Each row is a point on a landscape with many valleys, with its height.
From any point a ball rolls to the lowest of the 2 points nearest to it. It stops when none of these is lower. Distance is the straight distance between rows; heights are no part of it.
k688 (h 323): [  0 -21  32   2  22   3  -2   3 -17 -33  17  -6 -35 -26  14  20  -4  -7
 -22  42   1   8  -8]
k729 (h 636): [  1  14  -4  15   7  -5  -9 -12  34   5 -27 -12  36  27 -10  12  -1 -28
   7 -13 -17  14  10]
k899 (h 299): [  7   0  11  -7 -38 -19 -32 -24  25 -26  27   1  -9   8   7  -1  14  23
 -19 -15  27 -14 -15]
k219 (h 668): [  3  16  22  14  27  21 -12  -4  14 -26  -8  28  -5  12  -3  33   9 -22
 -37 -19 -22  -1 -24]
k417 (h 587): [ 21  20  14   4  -1  25 -25  15  35   8  -6  37  -1  -7 -11   9   0 -34
   0 -39  18 -13 -21]
k273 (h 495): [ 23  26  -4 -19 -19  -6 -34   4   8   7  -9 -32  18  -6 -25 -18  25  -5
  29 -17  44  12   3]
k912 (h 469): [-19 -24  10  -7 -25 -12  16  -1   2  -9 -27  10  26 -13 -23  -5 -15  12
  24  20   4   8   5]
k287 (h 435): [ 21  -4  15  20  44  10   0   2 -16   5 -26 -14 -46  -9  12  17  -6  14
 -39  39 -26 -20  10]
k285 (h 560): [  0 -18   4  11 -54 -49  27 -27  -4 -24  27   0   2  23 -35  19  27   1
   9 -23 -12   6 -13]
k462 (h 200): [ -6  17  -7  10  24  24  42  -1 -37  41  -6   6   4  21  -2 -10  -2  10
  19 -19 -23 -18  42]
k606 (h 374): [ -2 -44  -4  -5  18   3  25  13 -42 -14  27 -16 -21  -9  30  18 -29  -6
 -21  49  -5  14 -15]
k569 (h 446): [ 11 -27 -15   2  23  16  31  25 -46  20 -21   1 -15  15  23   3 -28  28
 -16  30 -47 -11  -8]
k228 (h 198): [  8 -28  21   5 -37  -7 -37  -2  26   6   1 -34   0   4   7  11  -6  -8
  -9  -9  42  12 -16]
k376 (h 376): [ -9 -16  26  13   5   7 -29  10  21  -5 -11  -5 -25 -41  21  -9  -4  13
   3  27   3  -6   6]
k233 (h 400): [-27 -40   6  -3   5  -9 -24  23  39 -22 -18 -11  -3 -34  29   7 -13   8
 -16  29  19   2  -4]
k894 (h 594): [-42   2   0   3   0 -26  37  -7 -39 -23  47   8 -27  14  -8  -2 -16 -23
 -28  20 -34  17 -18]
k143 (h 230): [ -2 -27 -34 -20 -65 -31  32 -14 -14  -7  17   1  25  16 -15 -11  -7  27
  16   1  32  -1  -9]
k255 (h 220): [ 10  16 -14   4  -1   4 -17 -19 -32  -8  30 -13   5   3   5 -14   1  45
  15   9 -15  12 -17]
k749 (h 611): [-18   1   0 -25 -43  -2  -5   3 -25  16  10  -3   9 -20 -11 -27   4  37
  29  -8  38  -1  -1]
k198 (h 450): [ 10  -1  12 -27 -20   6 -14   9   2  22 -52 -27  26   6 -12 -11   8  15
  27   2   4   7  21]
k615 (h 827): [ 12 -10 -15   2   8  12 -18  43  31  16  15  36   3   1  22  20 -39 -16
  -8  -1   5   2  -5]
k443 (h 488): [ 24  22   2 -17  -3  22 -30  13  22  27 -53  -9   6  -6   8 -16  17  27
  19 -13  -8 -17  12]
k637 (h 549): [-33   0   2  25   0 -13  51  -7 -28 -11  25  17   5  13 -27   8  -5 -22
   9  -2 -35  17  -6]
k331 (h 780): [ -5  35   5 -10  43  -7 -18   2   8 -28   6 -10 -30  -4  17  14   0 -38
 -57  24 -28   9 -10]
k305 (h 725): [-33  31  26  13  12   2   3 -25  -8 -26  19   4 -16   4  -9   4  11  -1
 -24  12 -33  21  -4]
k432 (h 201): [  0 -15 -11  -7  28 -16 -26  33  38 -31  36  -4 -39 -30  35  15   1 -20
 -18  14  31  -7 -17]
k597 (h 504): [-13 -16   7  -5   0  -4  37  -4 -24  -2   1  25  22   6 -20  -7 -15  -6
  30   4 -12   4  14]
k339 (h 210): [ -2   6 -23   8 -31 -29 -44  21  46  14  17  -8  -3 -11   1 -11 -12   0
   0 -24  44 -12 -13]
k85 (h 264): [  2  13 -23 -17 -18   0 -45  37  31  24 -20  -8  26  -6   1 -10 -18  -4
   6 -21  36   0 -14]
k555 (h 387): [ 16  14  15 -20   1   4  15 -14 -15  19 -30 -20  32  19 -19   5  25  -4
  26  -4  -2  17  48]
k340 (h 473): [  8 -35  14  10   8  17  21   5 -24  14 -30  13 -12   4   2   7 -27  30
  -2  24 -19 -20   8]
k38 (h 330): [ -7 -18  17   0 -30 -14  -2 -17  -8 -25  51   7 -34  -5  11  -8   4  30
  -9  12  14 -13  -7]
k18 (h 616): [ 22  27  -3   2  21  31   2  15  35  14   5  64 -29   4   0  10  -3 -28
 -17 -20  -5 -29 -10]
k207 (h 273): [ 18  -3   1   4  -6 -42  24 -14 -12 -11  10 -14  32  -6 -28  16  29 -15
  32 -10   7  43  28]
k961 (h 498): [ -1 -35   2 -12 -13  14  32  20 -24  39 -37  14   6   9  -2 -12 -25  21
  23  -1  -8 -27  19]
k211 (h 570): [-18 -18 -19 -31 -32  -7   9   8 -21  22  27  -3  11  14  15 -43 -15   7
  34 -23  16 -12  -1]
k724 (h 426): [ -5  31   6  -7  -7  21  19 -22 -40  26  41   0   9  12  -7 -17  15  -8
  33 -27   9   9  19]
k723 (h 799): [ 10   4  -8 -11  45   0 -24  26  28 -20   2  16 -20  -1  28  12 -18 -32
 -37  24 -19  -4  -7]
k406 (h 661): [ -2   0   8 -26  10  20 -16  16   5  -9 -50  21  -4 -24   2 -11   1  48
 -12  18  -3 -26  -4]
k298 (h 633): [-29   1 -10  -6  14 -20  16  -3 -32  -7  54   5 -28  11  12 -38 -23 -12
  -1  17 -24 -10  -6]
k976 (h 261): [ -1 -24  19   4   5 -15 -15  -2  17 -35  40 -19 -46 -29  31  14  16  11
 -12  24  27 -10  -6]
k152 (h 635): [-15  -4  20   3 -29 -44  -1 -22  22 -31   9   1   5   6 -29   5  22 -10
  23 -14 -11  12  -5]
k687 (h 547): [ 29  30   9 -12  -2  12 -20  15  24  14 -31   5  14 -14 -33  -5  20 -28
  20 -28  38  -9   6]
k266 (h 815): [  9  -6 -19  14  21  -1 -34  13  38  -8  11   2  11   6  27   9 -24 -17
 -13   1 -12  10 -17]
k8 (h 383): [  5  20  12  24  29  24   7  -3 -40   7   4  -3 -34 -17   1  -9  -9  10
 -14  36 -35  -6   6]
k3 (h 754): [-25  30  23   0  27   2  15  -6 -10 -30 -11 -10 -30   4  -6  26   0 -19
 -71  26 -33  17   3]
k63 (h 408): [ -2 -20 -39  11 -47 -34  56 -32 -16 -12  34   8  19  33 -15   4   3  -8
  17  -8   1  10 -19]
k221 (h 649): [-26   7  -3 -14 -10   3 -21  19  -2   5 -46   6  33 -41 -10  -4   3  41
  -6  -1  27  -7 -15]
k758 (h 643): [  4  46  -2  12  39  12   2   3  28  -8  -6  44 -19  16 -20  18  18 -28
 -28 -31 -30 -20  -9]
k272 (h 409): [  6 -16  16  19  30   8 -20   5  24  -2 -32  -9 -13  -2  20   9  -9   5
 -15  26 -26 -12  14]
k701 (h 312): [ 13  19   0   9  19  23 -28 -15 -15 -13  22 -14 -28 -23  25 -10   9  22
 -14  29 -18   7 -19]
k398 (h 343): [-21   5   7  21  18  30   1 -16  -6  -2  -8 -27   4  17  27  24  -3  17
 -36  19 -31  25   8]
k695 (h 521): [ 27  28 -12   8  25  27 -29   9  35  26 -26  10  -4   3  16 -10   0   1
   3 -12 -17 -22  10]
k983 (h 287): [-19  23  15  21  13  29  15 -16 -20  25 -17 -13   3  18   5   3   1  24
  -9   3 -36   4  35]
k660 (h 360): [-17 -18 -15  30 -21  12  16 -39  -6   4   9 -33  13  22  29  22  -7   6
 -16  22 -16  41  -9]
k267 (h 289): [  2 -39  13  15 -26   4  -8 -29  23  -1   0 -36  10  13  31  25   0 -11
  -9  14  10  29  -7]
k600 (h 296): [ 22  24   0  -9  14  23  22  -9 -33  27 -12   3  12  -4  -6  -9  28  21
  34  -9 -10  -2  45]
k507 (h 697): [-15   1  22  14   4 -10 -17 -20  20 -37  19   4 -11  11   4  21  12 -16
 -23  -6 -21  19 -27]
k765 (h 352): [  0  16  10  -8 -30 -22  26 -25 -31   5  50  -4   7  27 -22  -1  29  -8
  26 -33  16  14  18]
k167 (h 114): [ 13 -15 -21 -21 -28 -34  30   3 -32  17  45 -16  13  31 -19 -20   9 -28
  31 -33  42   1  17]
k416 (h 386): [ 16   0   8  -8  -1 -31   4   6  19 -14 -28  -5  36 -11 -35  12  24 -27
  29 -13  15  22  22]
k608 (h 439): [  0  -1  -5 -10   6 -20  -7  11  28 -24 -40  13  35 -17 -24  -3  -3   4
  21   1   4   0   6]
k746 (h 412): [ -8 -29 -21   5  20  18  37   8 -44   3   4   6  -4  13  18   6 -41 -13
 -23  34 -31   4 -17]
k526 (h 638): [ 22  21 -12 -15  25  40  -1   2  49   3 -18  47 -41 -22  -4 -18  10  -9
 -24   5   0 -48 -13]
k126 (h 358): [-24  -1  12 -22 -41 -22 -26  -8  24 -22  -3   6  16 -13 -17  -7   9  14
  -3 -16  43   2 -19]
k922 (h 411): [ 37   8  -6 -13 -18 -28  -2  -1 -24   3  17 -28  17 -14 -25  -7  33   0
  36 -13  45  28  26]
k258 (h 519): [ -5   7  -8 -17  -9  25   5   8 -34  39  21   0   2   0  20 -41  -1  11
  45 -19  -6 -10   6]
k472 (h 183): [-20 -42 -18   7  12  12  28  10 -10  19 -13   9  16  18  20 -24 -37 -29
  14  -9 -20 -21  -8]
k431 (h 595): [ 20  29  -9  25  36  -9  11 -11  21   6 -38   0  21  23 -28  26  19  -8
  -5 -30 -14  -7  30]
k365 (h 637): [-19  24  -6 -20 -29   7 -16  13 -20  26 -27 -11  19 -50 -19 -18  25  37
  16  -6  48  -1  -5]
k27 (h 558): [ 19  31 -13  18  43   4  -5 -15  15   9 -40  -2  -5  19 -10   4  13  22
 -10  -7 -28 -28  22]
k453 (h 145): [-13 -12 -13   3  -5 -12 -32  33  48   0  37  12 -24 -30  31  12 -11 -10
 -20 -15  49  -9 -19]
k881 (h 97): [  9 -21 -31   1 -30 -23   0 -23 -14 -21  15 -13  25  13  -3  -4  -9  41
  10  14   0  15 -23]
k37 (h 308): [  2 -22 -23  -8 -11 -19  49   2 -28  19  20  -8  32  24 -15  -6   2 -58
  32 -34  23  20   8]
k107 (h 288): [ 22  -1  28  25 -18  12 -33 -12  -1   1   3 -18   8  -1 -10  14  -3  -8
   4 -18  23  16 -23]
k200 (h 653): [  7  16  -5 -17  14  37 -25  10  31  -7 -26  23 -25 -46  14 -22  11  12
 -18  18   7 -28 -17]
k950 (h 105): [-11 -12 -20  18  36  12  41   5 -23  30 -16   8  14  29  -1 -12 -20 -26
   9 -32 -20 -32  19]

Call two points neighbours if one is among the 2 nearest of the other. Go from one point of each pair to the other, from neighbour to neighbour, staying as low as possible. Name the highest point that can't be avoided.
k899 and k453 -> k38
k228 and k950 -> k660
k376 and k881 -> k287

For each start below, name every point that the ball comes to, in order.
k695 -> k443 k198 k555 k600 k462 k950
k894 -> k637 k597 k912 k608 k416 k207
k406 -> k221 k365 k749 k211 k258 k724 k765 k167
k569 -> k746 k606 k688 k976 k432 k453
